Points on a hilly landscape, in no order, each with its height.
A ball rolls from a point to whichever of its 2 nearest points has the largest drop for the distance, and stops where none of them is lower. Distance is the straight distance between rows; heights are no part of it.
J_931 height 61.4: [118 102 171  99 122 136 108 143 140 112 114 107 154  50 168 112 178 156
 127  81  82 129 144 128 184 122]
J_863 height 81.3: [140 130 126  87 113 142 108 123 169 172 117  86  92 137 104 147 161 163
  94 122 170 164 112 201 205 161]
J_921 height 49.8: [145 113 121 180 126 143 163 109 116  99 131 121 140 174 114 166  75  97
 112 171 129 164 129 128  68 137]
J_733 height 55.2: [127 142 123 172 128  99 107 133 157 133  94 140  95 110  81 136  89 166
 102  84 154 127 128 121 132 102]
J_368 height 79.8: [143 136 145 135  99 144 127 135 160 123 149  56 107 163 138 148 165 122
  33 144 143 164  98 167 155 126]
J_395 height 47.0: [147 154 126 108  65 160 133 143 147 129 169 141  54 150 185 127 154 161
  74  86 120 120  88 157 158 147]
J_531 height 61.6: [146 113 147 212 139 130 134 120 130  91  72 121 133  92 105 126  79 169
 118 127 181 185 114 130 123 100]
J_207 height 33.0: [150 105 121 109 161 147 143 129  87 145 132 170 190 109 166  96 119 101
 190 206 145 146 135 110 107 142]
J_416 height 62.3: [150 131  97 133  94 138 175 122  73 116 144 199  79 158 162  86 110 153
 168 122 143 101 122 106  70 171]
J_433 height 42.6: [144 145 107 143  80 166 133 137 147 128 147 150  71 155 201 144 135 165
  54 124 121 134  84 182 125 138]
J_159 height 72.6: [ 78 108 119 153 137 112 147 123  98 121  52 126 155  92  93  47 137 139
 199 129 125 111 151 133 145 137]
J_920 height 67.8: [145 179 118  65 142  98  76 135 137 182 133 152 118 109 114 170 105 209
 118  89 171  85 125 121 183 137]
J_853 height 70.7: [160 157 134 130 165 121  81 164 153 157 132 160 135  71 136 168  99 162
 102  98 159 128 112 114 147 102]
J_81 height 74.6: [155 119 142 178 102 148 144 156 142  84 154 143  90 102 135 109 105  92
 103 100 122 131 106 120  78 112]
J_310 height 52.5: [178 159 118 148 132 131 139 108 166 163 131 124 116 175  67 198  84  91
  86 131 171 160 120 157  77 133]
J_575 height 55.0: [118 152 120  95 154 107 100 140 148 144 178 153 139 149 169 176 130  86
 111 148  64  95 150  99 105  88]
J_251 height 57.5: [145 125 150 104  73 168 148 130  86 107 169 126  86 130 190  76 147 190
 121  90 151 129 103 120 155 156]
J_770 height 80.4: [141 129 136 114 119 154 116 123 161 142 138  76 110 142 124 153 169 130
  76 135 155 161 102 181 180 143]
J_550 height 74.4: [149 109 125 101 114 169 110 155 130 148 155 198 106  84 216 107 135 172
 156  93 118 118 119 139 169 141]
J_245 height 50.1: [124  95 135 182 157 144 111 122 187 144  72 116 156  97  83 149 104 100
 101 140 110 155 137 170 130 101]
J_453 height 71.0: [ 86 127 105  86 135 114 130 104 121 154 152 149 138 160 124 105 155  77
 165 133  85  84 143 118 120 132]
J_595 height 51.5: [115  75 134 193 131 156 132 128 167 107  93 103 153  94  88 113 107  88
 112 131 102 141 136 176  98 126]
J_772 height 53.3: [166 150 114 162 109 144 159  96 141 139 130 129  95 179  80 161  86 106
 117 113 174 148 116 142  73 142]
J_424 height 36.7: [172 151 125  89 118 147 123 137 151 149 171 156  84 148 207 190 151 130
  91 138 120 157 106 152 149 129]
J_474 height 44.3: [115 108 143  87 133 143 107 126 158 157 129  92 135 117 113 129 195  96
 143 121 117 139 125 164 186 143]
J_986 height 44.5: [138 106 172  81 156 147 113 128 139 136 112  89 183  60 154 139 184 115
 139 121 127 165 133 139 197 117]
J_184 height 47.1: [144 151 124 119 178 140 132 115 118 171 123 145 167 129  82 140 108  92
 153 159 184 112 126 126 126 127]
J_88 height 70.0: [128 114 161 125 113 153 141 143 101 102 129  64 156 131 204 116 187 174
  79 163 134 174 101 135 165 122]
J_439 height 20.9: [117 168 152  78 141  95  89 151 151 162 165 115 154 115  88 156 136 100
 109 118 123  28 139  95 117 113]
J_839 height 78.1: [144 106 147 189 100 153 166 118 100  79 112 100 113 123 125  89 118 159
 116 139 180 160 104 133 116 120]
J_544 height 7.2: [178 137 171  96 144 133 131 153 106 128 156 109 149  91 127 119 140 140
 152 114 186 170 118  82 156 118]
J_500 height 57.2: [103 126 125 113 123 118  96 156 158 111 182 140 115 126 186 144 148  92
 106 126  36  97 143 104 100  97]
J_930 height 36.2: [129 133 108 101 163 130 153 125  65 161 122 199 189 120 163  88 113 111
 213 206 165 112 150 107 112 149]
J_768 height 71.9: [134  96 101 161 159 143 122 133 131 137 108 178 161 107 150 147  89 117
 140 167 124 145 129 154 106 135]
J_14 height 69.0: [ 88 166 105  96 134 102 140 112 104 148 141 150 124 175 101  94 139 103
 170 125 110  55 143  87 107 139]
J_664 height 60.1: [ 99  83 129 137 115 148 117 133 154 128 102 121 110  98 142  98 169 141
 116 103  85 111 126 179 160 130]
J_226 height 57.4: [111 108 105 233 101 118 140 109 113  81  60 145 103 125  97 108  74 181
 129 127 156 149 129 133 102 130]
J_129 height 18.4: [121 138  96 117  75 152 160  87 100 131 109 154  52 174 140 106 132 213
 149  92 162 127 110 164 153 170]
J_777 height 79.3: [139 140 145 165  99 130 138 122 155 100 135  65  92 165 107 146 143 120
  55 131 154 161 101 151 122 125]
J_427 height 67.7: [115  87 139 101 104 157 121 131 104 122 106 129 135  88 210  96 176 191
 138 132 112 138 122 164 190 150]
J_766 height 69.4: [158 181 130  97 130 104  69 163 163 164 148 151 124  81 112 171  94 189
 107  95 181  90 116 112 160 111]
J_570 height 52.6: [161 137 163 147 146 129 127 149 155 107 148  79 137 129  84 156 126  70
  93 135 154 168 126 117 112 106]
J_259 height 40.1: [ 70 103  94 144 105 132 123 104 150 112 136  94 118 170 121 128 125  80
  84 158  55 118 142 169  93 122]
J_101 height 21.2: [137 186 123  91 160 103 113 118 123 166 149 129 144 156  96 157 124 111
 126 138 163  72 128 101 119 132]
J_915 height 65.1: [129 128 156  98 130 111  97 138 134 124 128 109 133  93 179 150 156 179
 118  97  90 143 130 127 201 128]
J_784 height 40.2: [131 138 109 101 155 129 145 125  84 159 116 184 162 122 161 110 130 155
 203 162 159 120 132 107 147 145]
J_508 height 22.3: [110 120 161 114 156 128 146 139 111 126 135 108 179  91  76  72 155  64
 178 112 133 102 137  91 121 118]
J_105 height 61.8: [137  87 119 162 115 184 124 146 168 139 105 144 104  85 161 108 131 146
  86 115 125 139  95 208 148 129]
J_705 height 49.7: [139 143  98 138 156 141 146 126 101 133 163 182 182 142 133 150  60  75
 155 171 131  88 143  93  46 122]
J_421 height 44.9: [115 144 169  98 104  87 129 147 130  91 162  48 127 146  81 105 171 103
 120  82 111 118 137  90 144 133]
J_943 height 45.7: [114 128  84 121 136 108 163 104  79 120 131 123 173 190 147 143  93  70
 162 222  97 158 161 121  72 149]
J_867 height 27.1: [157 148 102 127  98 145 144  94 113 140 115 154  65 157 150 149 120 198
 127 100 179 153 105 162 147 155]
J_356 height 26.2: [111 153 149 110 164  77  72 145 160 154 127 113 158 113 126 167 144 121
 101 128  74  87 145  84 144  88]
J_15 height 53.6: [ 99  69 127 219 112 144 137 136 141  83  70 108 121  99  98  86 110 124
 105 119 107 125 123 165 103 127]
J_711 height 54.9: [ 76  88 138 172  94 155 146 126 139  91  81  65 124 104 105  76 170 152
  91 102 117 118 126 175 155 124]
J_509 height 63.8: [145  79 110 176  92 193 134 147 137 120 134 168 118  89 178  99 108 138
 100 142 134 147  94 201 114 149]
J_229 height 39.4: [132 135 118 121 111 148 114 126 153 140 145 129  92 164 193 173 148 148
  67 152  91 138 107 175 155 124]
J_286 height 51.9: [172 160 158 127 142 117 108 172 174 119 180 104 127 122 105 175 128  73
  82 119 138 157 113 102 107  99]
J_109 height 48.8: [143 106  72 150  83 152 153 127  98 105 160 166 115 175 178 154  69 107
 110 175  94 134 131 160  46 166]
J_315 height 46.1: [164 163 129 140 157 127 157 110 107 147 139 142 163 152  78 145  85  98
 145 151 198 126 122 103  93 125]
J_724 height 41.6: [100 152 136 129 128  75 119 104 151 130  83  66  98 162  52 149 145 148
 110 128 139 141 137 126 166 134]
J_747 height 51.0: [163 165 154  83 141 110 114 173 175 143 180  91 140 138  84 168 154  79
  98 118 149 139 128 100 124 126]
J_255 height 69.5: [155 122  92 167 134 160 139 120 137 159 126 225 122 125 126 140  59 129
 145 118 154 103 124 139  71 145]
J_11 height 56.4: [138 104 108 106 110 192 144 115 157 144 195 131 116 143 132 124 118  50
  96 130 105 137 118 192  91 139]
J_903 height 65.8: [143 181 117  84 161 103  98 118 114 169 136 163 137 134 149 174 122 183
 135 132 155  82 128 100 163 126]
J_546 height 73.0: [116  83 107 153 154 130 114 140 121 112  90 147 168 101 163 132 129 122
 154 180 106 148 144 152 123 137]
J_908 height 75.1: [130 125 140 150 150 134 148 132 101 129 103 137 151  83  82  67 110 128
 182 112 170 124 128 104 119 119]
J_42 height 13.0: [154 153 141 124 151 117 132 135 111 134 137 132 126 119 115 134 119 145
 143 113 187 147 123  91 136 119]
J_647 height 41.2: [146 106 160  84 173 144  93 139 158 150 123 127 192  59 177 158 178 112
 141 132 106 158 141 124 171 103]
J_800 height 31.3: [ 91 116 110 105 159  99  96 132 134 135 112 148 166 128 175 147 152 116
 151 168  66 109 158 108 130 113]
J_285 height 44.6: [120 167 130 136 138  86 131 109 108 116  83  76 134 142  37 116 114 145
 148 119 188 148 134 103 152 126]
J_514 height 57.6: [ 95  86 124 162 116 161 123 117 149 121  70  98 107 105 127  93 164 166
  98 117 125 133 120 204 170 133]
J_162 height 44.7: [119 149 106 104 149 123 127 131  73 163 106 208 158  94 161  95 106 193
 202 126 171  89 135 102 155 136]
J_604 height 26.7: [ 94 118 150  91 131 127 126 130 132 129 152  97 159 116  84  80 176  43
 164 103  89  94 148 105 112 109]
J_272 height 36.5: [ 95 129 100 140  89 134 137 111 146 112 144 117  71 194 132 132 133 110
  77 137  72 101 127 163  85 125]
J_750 height 39.2: [162 131 142 110 129 134 148 157  97  88 193 147 121 139 205 140 126 107
 121 159 110 145 130  70  81 112]
J_957 height 60.2: [108 126 148 103 170 113  82 142 153 150 116 148 182  70 160 139 152 133
 146 109  87  74 154 108 157 100]
J_25 height 37.3: [ 93 128 159 127 140 115 153 114 110 102 122  49 160 157  72 104 168  54
 156 159 115 147 141  99 130 115]
J_187 height 76.5: [169 129 163 168 108 149 167 125 112  90 163 113 110 136  91 107 107  88
 118 112 170 151 102  97  74 126]
J_431 height 74.0: [101 137 127 157 153 100 142 120  97 121  82 121 153 110  82  79 114 140
 175 124 153 115 143  97 146 116]
J_819 height 12.9: [162 111 168 135 143 138 139 150 104 103 124 100 146  68 132  99 136 136
 148 119 171 177 132  89 142 104]
J_389 height 50.9: [112 122 162 174 114 105 115 143 165  84  92  48 107 113  96 130 147 133
  71 106 110 145 126 137 152  96]
J_262 height 53.5: [123 159 154  64 119  80  90 138 109 121 140  95 173 102  76  93 125 187
 147  51 131 110 139 100 199 147]
J_131 height 62.5: [124 131 128 103 172 133  96 140 134 172 122 168 164  83 146 124 137 147
 158 112 133  85 131 114 164 119]
J_581 height 51.8: [118 140 102 113 176 115 133 122  98 138 156 147 203 148 146 157 103  70
 149 195 114  95 149  94  79 111]
J_722 height 18.1: [138 112 171 131 151 126 146 143 119 106 121  84 167  94 101 105 151  93
 153 114 136 145 133  93 126 105]
J_56 height 73.6: [128 106 139 138 157 119 115 139 113 112 102 125 157 100 171 143 140 162
 143 170 118 167 133 111 155 115]
J_864 height 42.4: [ 80 112 105 136 129 116 128 101 145 108 137  80 146 185 124 156 109  64
  97 187  51 139 164 146  85 115]
J_991 height 68.8: [120 109 170 116 130 137 123 130 117 104 119  49 155 130 162 134 187 131
 102 158 116 166 120 119 177 117]
J_866 height 41.7: [104 128 127  96 143 110 109 112 166 171 102  97 117 152  87 146 167 120
 128 141 112 131 140 153 175 133]
J_802 height 23.6: [130 161 142  73 161  89  66 153 167 184 153 118 164 105 113 184 143 108
 101 139 113  68 138 107 150 101]
J_37 height 71.1: [ 80  97 134 133 131 107 137 123 109  99  41 113 164  61 119  69 153 153
 188 121  99 118 165 128 165 131]
J_725 height 59.3: [132 135 114 141 104 137 171 103  85 111 132 171  92 160 115  82 114 143
 171 118 166 109 122 112  88 159]
J_580 height 47.9: [130 126 102 147 121 128 158 117  91 107 141 144 149 181 135 139  80  87
 150 183 107 140 149 112  54 147]
J_69 height 77.3: [160 128 164 163  97 145 175 124  84  73 134  93 110 132 102  74 112 135
 142 119 193 166 116  84  95 118]
J_232 height 39.1: [120 133 113 109 124 109 128 141  64 127 118 193 123 111 173  93 104 227
 186 101 138 114 137  85 152 137]
J_767 height 66.2: [130 113  93 134  91 137 154 141  97 103 169 194  82 144 168  89 111 115
 143 112 104  88 129 115  53 155]
J_223 height 49.3: [126 140 171 156 116  92 113 151 155  82 115  45 128 109  55 123 134 117
  94  90 141 148 134  93 136  96]
J_137 height 82.7: [132 134 138  82 112 130  95 124 140 150 110  90 113 119 116 141 151 199
 119  94 151 161 127 174 225 148]
J_2 height 75.7: [142 107 143 174 119 156 139 134 139 108 150 123 118 123  74  99  99  76
 117 101 145 132 116 120  79 115]
J_28 height 48.7: [131 169 136  84 126  98  99 145 116 135 131 107 148 106  74 117 113 189
 149  74 186 120 133 101 179 131]
J_307 height 44.8: [129 116 112 137 141 118 115 144  72 112  93 179 130  81 186 108 101 217
 172 140 145 146 132 101 151 138]
J_364 height 69.7: [133  86  95 126  85 154 129 156 116 109 174 206  85 110 191  93 120 111
 127 113  94  95 119 144  81 149]
J_132 height 47.7: [142 147 112 148 155 136 161 110  89 141 134 174 160 152 115 133  72 101
 161 158 161  95 134 100  68 137]
J_288 height 53.7: [143 144 159  92 155 125  91 175 150 157 142 128 169  43 110 127 137 127
 126  70 147  98 132 110 158 112]
J_298 height 51.7: [133  97  76 161  78 170 144 132 139 113 160 171  94 156 158 153  55  90
  89 145  88 133 131 174  48 150]
J_21 height 59.6: [100 162 109 120  95  95 121 106 129 151 101 147  66 158  76 109 118 196
 129  61 140  81 130 125 144 146]
J_916 height 79.9: [100  88 105 129 148  95 108 149 105 123  70 183 181  40 156  80 137 134
 183 131  95  79 156 117 122 127]
J_93 height 32.3: [ 93 118 101 143 113 114 135 111 136 119 119 147  86 171 133 134 125 133
 114 135  82 106 128 144 104 136]
J_810 height 63.3: [ 84 147 108  97 104  99 135  94 125 149 105 130  82 179  94 105 150 165
 152  91  98  76 147 120 158 161]
J_702 height 67.3: [122 123 160 117 125 123 110 134 130 107 124  79 121 116 162 127 169 154
 115 121 116 146 125 125 181 127]
J_228 height 66.6: [ 81 159  99  96 112  90 154 103  97 133 122 144  98 207 112 101 145 138
 172 112  91  64 143 100 122 158]
J_281 height 47.6: [140 144 172 113 126  92 119 166 149 101 147  63 134 104  70 126 150 106
 111  84 137 132 135  86 147 119]
J_374 height 34.8: [125 112 114 108 169 115 102 147 115 136 134 173 190  89 196 140 139 107
 167 172  90 110 143  97 115 119]
J_43 height 48.2: [142 141 113 129 161 120 118 115 162 178 109 131 138 132  62 164 108 112
 113 142 171 137 121 146 129 128]
J_574 height 38.4: [157 163 157 130  95 125  94 166 149 104 157 131  87  92 168 140 119 172
  90  66 120 133  97 113 161 111]
J_418 height 60.5: [123 127 140 139 120 133 123 152 167 109 181 111  99 127  97 125 125  58
  82  97  89 119 122 123  92  98]
J_745 height 59.8: [114 122 144 119  99 149 114 153 165 112 180 113 108 117 158 124 155  65
  82 105  56 108 124 140 105  92]
J_676 height 64.3: [143 150 117  91 172 128 104 132 124 178 134 176 152 113 164 167 130 157
 155 136 148 114 124 116 172 120]
J_97 height 70.9: [134  99 137 104 102 146 115 147  96 113 123 163 115  79 216  94 140 214
 158 101 108 139 124 134 184 151]
J_250 height 78.7: [145 114 148 197 105 147 147 123 133  88 113  89 108 140 108 128 110 128
  90 135 161 161 111 137 112 123]
J_442 height 32.2: [127 147 114 115 121 104 130 127  91 116 130 181 102 145 182 132 114 199
 156 111 121 113 131  83 139 145]
J_173 height 67.6: [157 101 106 177 113 180 145 132 144 135 129 200 100 110 132 121  72 127
 123 105 152 130 108 167  88 149]
J_737 height 59.7: [124  87 124 157 106 187 136 122 148 139 110 113 104 110 123  94 152 150
  94 105 151 140 101 212 159 143]
J_603 height 68.4: [ 79 118 149 107 136  97 123 122 117 110  84  95 175  79 114  94 166 153
 168  91  74 106 158 105 186 123]
J_963 height 65.7: [ 81 114 161  99 119  92 103 124 148 119 108  90 151 101 113  96 182 120
 138  72  54  86 158 108 168 124]
J_170 height 60.6: [140 111 131 204 154 130 139 121 118 112  78 144 155 111 102 137  54 142
 148 159 157 172 131 125 104 123]
J_461 height 40.4: [132 143  74 135 105 135 170  92  96 139 104 187  78 198 143 127 103 161
 163 130 140 117 122 155  79 175]
J_411 height 28.0: [114 120 120 123 139 132 123 119 137 132 135 143 106 156 140 132 141 114
 133 130 111 125 131 134 126 133]
J_492 height 70.8: [168 111  99 175 149 164 122 138 145 155 124 211 149 104 146 166  52 126
 130 150 149 142 128 147  93 131]
J_535 height 54.2: [159 152 119 139 129 135 174  85 123 146 120 105 114 190  69 153 117  95
 133 145 191 163 115 147 109 161]
J_367 height 24.6: [152 158 118 130 114 122 137 138 106 118 149 184  89 130 159 124 102 172
 134  87 159 118 119  91 105 130]
J_811 height 30.0: [169 172 110 103 132 126 118 131 132 162 149 195  89 136 176 181 120 184
 117 104 151 129 115 120 144 135]
J_380 height 58.5: [138 119 128 130  94 172 151 131 153 121 197 132  93 138 111 106 122  52
  98 102 109 120 118 153  68 118]
J_677 height 51.1: [137 119 109 163 111 160 162  87 130 120 131  99 115 193 110 161 105  97
  94 170 132 162 124 175  92 141]
J_149 height 74.2: [101 147  99 101 122  83 137  89 164 171 120 108  85 206  73 174 138 109
  93 158  75 109 141 157 102 122]
J_678 height 62.7: [125 124 130 192 141 107 114 107 138 114  57 103 110 119  81 144 100 189
 118 126 166 176 132 141 154 105]
J_263 height 39.9: [ 90 133 119 129 145 110 141  95 148 151  95  92 131 171  66 129 142  96
 140 154 115 135 141 149 138 130]
J_373 height 53.4: [107 137 130  97 174 103 109 139 125 129 163 133 185 142 163 158 138  64
 139 177  86 111 146  76  99  95]
J_161 height 50.7: [160 122 164  82 152 148 113 164 149 154 151 124 161  52 125 124 171  98
 136  85 143 131 129 119 162 119]
J_460 height 62.8: [ 83  93 126 122 125 128 102 138 151 127 113 141 133  97 140 100 160 103
 143 104  58  95 144 145 136 116]
J_133 height 71.4: [141 101 147 117 122 158 144 126  81 111 122 102 152 125 215 116 167 186
 127 196 155 181 108 141 175 143]
J_669 height 24.5: [131 142 126 106 154 116 124 121 138 148 148 124 141 151 117 157 137  90
 125 141 127 125 135 114 123 123]
J_850 height 44.4: [159 170 125 138 183 114 116 126 130 156 133 145 162 143 139 204 103 133
 112 178 158 127 127 104 117 106]
J_786 height 46.2: [133 167 126 107 133 103 119 126 107 137  97 101 135 124  56 125 114 178
 152  95 205 150 129 118 167 132]
J_900 height 59.2: [119 115 110 198 133 125 142 113 114 122  71 169 123 116 101 107  78 173
 163 133 175 142 126 130 120 137]
J_615 height 58.2: [119 133 159  94 108 102 100 134 120 109 124  81 139  91  97  95 146 180
 141  43 116 131 138 114 196 134]
J_630 height 34.9: [ 85  91 153 118 115 141 151 119 114  84 135  42 161 146 103  85 181  54
 125 153  91 131 134 139 113 120]
J_965 height 38.1: [129  91 130  96 173 136 102 137 134 144 122 155 188  82 201 153 165 102
 155 164  96 154 137 132 141 113]
J_291 height 39.5: [114 157 136 146 105  69 114 119 148 100 100  77  89 169  88 162 123 179
  86 108 126 144 127 102 146 112]
J_562 height 28.6: [103 143 125 124 173  84  94 125 144 146 107 126 157 137 139 175 138 125
 122 170  78 114 146 102 141  95]
J_769 height 73.3: [142 123 128 188 111 132 114 149 160  89 134 151  93 114 158 146 101 130
  87 114 100 132 115 134  96 100]
J_801 height 34.2: [103 125  72 144 116 131 150  96 110 151  93 200  83 160 111 103 109 156
 160 110 127  91 128 159 104 162]
J_111 height 55.5: [107  79 115 230 104 151 139 109 141 108  65 142 111 115  80  95  76 149
 118 121 141 137 129 175 107 138]
J_932 height 26.3: [ 92  95  88 159 104 142 151 117 116 138 101 191  92 121  93  51 111 136
 173 106 121  84 125 159  98 167]
J_878 height 76.0: [124 129 122 162 160 133 125 136 124 140 103 160 146  72  87  94  93 125
 149  94 169  92 132 111 112 112]
J_415 height 43.1: [104 178 122 134 128  67 143  96 114 117  89  69 124 197  50 141 135 134
 130 142 157 141 137 100 143 128]
J_894 height 77.2: [120 107 113 158 173 138 107 146 127 151  96 186 170  52 132 107  91 144
 158 117 136  79 134 128 121 110]
J_774 height 29.9: [152 107 135 111 157 153 153 131  93 136 166 149 166 122 135 111 121  72
 169 166 138 150 130 100  92 129]
J_883 height 17.9: [124 189 139  73 137  81 104 132 147 159 153 112 130 137  65 166 120 119
 118 140 157  12 138 111 116 126]
J_714 height 31.1: [162 139 119 138 116 146 130 118 137 130 112 125  87 137 124 151 114 168
 116 119 191 178 103 153 150 134]
J_199 height 57.0: [113 161 109 147 102  89 103 113 144 145  90 145  77 122  64 126  91 197
 115  65 164  92 127 119 130 115]
J_30 height 32.1: [114 116 162 104 150 114 140 134  99 102 163  87 182 143 138 114 163  56
 163 169 105 141 135  67 103 107]
J_128 height 75.0: [112 167 101 120 124  68 136  99 147 157 112 125  76 216 104 192 122 148
 103 144  85 103 140 138  91 126]
J_598 height 32.0: [136 114 134 127 111 157 172 114  92  89 186  93 139 173 147 112 127  53
 120 182 121 158 131 130  65 137]
J_382 height 45.4: [151 121  68 142  97 142 164 116  98 115 135 192  93 172 173 141  82 143
 139 153 119 126 131 160  62 174]
J_402 height 73.4: [ 95 137  96  66 119 114 127  88 150 179 149 108  92 207 108 154 165  92
 118 151  75 112 141 170 127 132]
J_155 height 72.7: [159 115 143 123 157 149 132 131 105 116 123 124 143 115 196 151 138 161
 141 177 158 198 113 124 166 121]
J_271 height 72.4: [ 77 135  91  56 139 119 129  84 139 177 150 126 136 190 112 141 161  58
 146 156  80 101 145 149 119 135]
J_608 height 43.3: [160 166 123 137 160 100 135 129 129 127 147 131 129 176 155 218 112 118
  99 160 134 161 127  88 104 107]
J_858 height 78.5: [107  92 105 136 149 127 105 148 127 147 109 195 158  60 145  95 121 122
 169 112 100  76 149 120 107 123]
J_169 height 84.8: [106 114 129  86 108 148 121 100 123 155 104 100 120 140 154 116 179 194
 137 121 131 144 118 182 236 160]
J_61 height 40.7: [112 135 164  73 107 114 137 126 107 101 174  65 134 160 122 101 185 100
 147 112 105 114 133  84 157 145]
J_526 height 52.0: [149 143 137 112  74 146 136 144 109 107 178 157  68 149 205 124 148 164
 109 101 117 119 104 118 145 144]
J_479 height 72.8: [145  99 118 110  92 175 123 156 126 132 177 204  87  90 210  92 145 136
 136  91 105 103 111 142 114 146]
J_319 height 44.0: [ 97 117 104 135 140 112 142  98 125 117 115  86 173 181 124 171  99  58
 135 220  82 171 154 134  85 127]
J_628 height 4.5: [ 89 126  99 131  91 136 161  95  87 126  80 150  72 155 117  65 125 185
 173 106 155 121 116 160 150 168]
J_23 height 18.0: [162 163 135 142 119 118 138 137 134 116 156 142  96 134 125 144 116 130
 118  91 159 128 122  86 113 114]
J_488 height 49.1: [127 115 119 161 158 123 112 110 185 181 100 132 136 126  71 169  95 107
  98 154 115 140 127 171 114 114]
J_918 height 33.8: [198 169 120  86 145 138 122 144 139 172 169 166 105 149 166 193 133 138
 110 123 169 154 107 129 136 137]
J_142 height 55.3: [131 138 126 128 134 126 161  95 108 135 110 108 117 169  94 132 124 126
 156 143 179 163 116 133 143 150]
J_123 height 53.8: [143 140 151 162 138  98  99 154 171 131  96  89 123  93  79 153 115 156
  89  95 151 149 124 123 151  98]
J_471 height 52.1: [154 138 123 168 118 131 138 101 164 141 120 115 110 179  87 191  82  97
  71 153 122 169 126 164  88 121]
J_760 height 72.0: [151 139 134 161 141 115 105 163 154 124 133 166 115  89 157 153 105 147
 108 105 116 125 116 112 124  97]
J_221 height 65.6: [156 102  99 178  90 180 125 145 143 124 136 197  91 106 181 140  81 145
  83 129 120 136 102 196  96 143]
J_434 height 62.2: [138  99 134  98  93 171 148 123  83 116 151 137 106 137 187  70 162 158
 150 139 139 129 105 153 144 167]
J_862 height 27.0: [147 135 139 122 154 135 146 132 125 116 169 116 152 154 133 147 125  72
 127 160 132 151 124  91  94 115]
J_913 height 35.6: [157 105 137 101 111 160 158 141  94  93 207 119 139 151 203 126 126  76
 118 191 101 158 127 113  70 126]
J_138 height 29.3: [127 121 137 109 141 128 160 115 101 101 176  92 159 170 124 127 136  44
 145 183 105 153 145 109  82 119]
J_762 height 49.5: [159 151 159 105 145 107 115 169 148 123 174  94 150 104  87 131 142  86
 120  96 164 114 129  71 122 117]
J_596 height 35.9: [123 138 172  70 142 107 140 130  91 117 170  81 174 141 144 103 186  85
 169 142 109 125 144  61 149 129]
J_849 height 38.6: [102 141 134 136 166  97 130 107 130 132 111  62 171 162  45 136 137  65
 131 171 119 139 144 122 123 109]
J_449 height 62.1: [ 90 132 153  95 109  84  94 125 137 122 115  92 125 121 100 105 154 176
 131  65  77 106 148 118 198 137]
J_763 height 41.9: [161 157 144 128 153 102 134 146 109 106 167 143 137 160 190 183 122 129
 116 161 113 152 129  67 104 100]
J_397 height 52.4: [124 129 148 161 125  92  94 134 189 125  94  61  91 119  83 162 134 153
  69 125 130 160 124 158 161 112]
J_613 height 54.4: [131 108  88 128  93 176 147 112 152 132 193 136 119 163 156 150  86  60
  89 147  88 144 134 173  63 134]
J_960 height 64.9: [127  78 140 102 114 182 144 128 101 128 125 129 147  97 187  80 177 145
 160 154 136 146 116 159 154 158]
J_363 height 56.9: [135 132 117 137 121 144 174  96  89 137 114 147 118 152  89  79 114 123
 180 133 181 142 125 125 122 154]
J_134 height 47.3: [143 102 171  70 132 164 114 135 152 152 146  88 156  77 136 112 200  82
 136 106 130 148 112 152 174 133]
J_854 height 48.0: [133 110 116 150 138 101 114 159  78  95 102 180 139  88 198 115 109 178
 160 153 121 129 138  91 110 134]
J_964 height 33.9: [156 146 141 149 106 135 119 140 141 113 132 125  81 113 154 155 119 165
  88 106 156 161 101 132 156 118]
J_256 height 31.2: [ 75 103 137  78 119 131 130 107 128 116 150  78 173 145 121  85 183  30
 160 144  77 119 145 127 111 118]
J_211 height 52.7: [ 89 112 146 178  87 129 129 129 157  87  92  53 106 131  95  97 155 143
  62 109  97 114 118 157 141 107]
J_840 height 17.0: [ 90  89  99 155  93 150 157 110 109 127  72 147  93 107  95  44 129 164
 179  97 140 106 130 164 146 159]
J_703 height 57.3: [123 123 154  98 146 119  85 153 157 144 120 134 161  46 140 123 154 145
 125  65  87 101 147 114 178 109]
J_347 height 45.3: [166 171 129 153 176 122 137 119 124 145 129 130 168 156  86 197  69 110
 119 173 181 135 134 105  84 114]
J_803 height 36.8: [107 136 136 154 109 103 130 126 137  96 113 100  81 164 119 135 140 150
  98 114 101 121 125 123 132 117]

For each start below, name the point where the ball stops.
J_363 | J_669
J_418 | J_628
J_137 | J_703
J_402 | J_389
J_288 | J_544
J_2 | J_703
J_986 | J_883
J_245 | J_669
J_56 | J_703
J_878 | J_669
J_745 | J_669
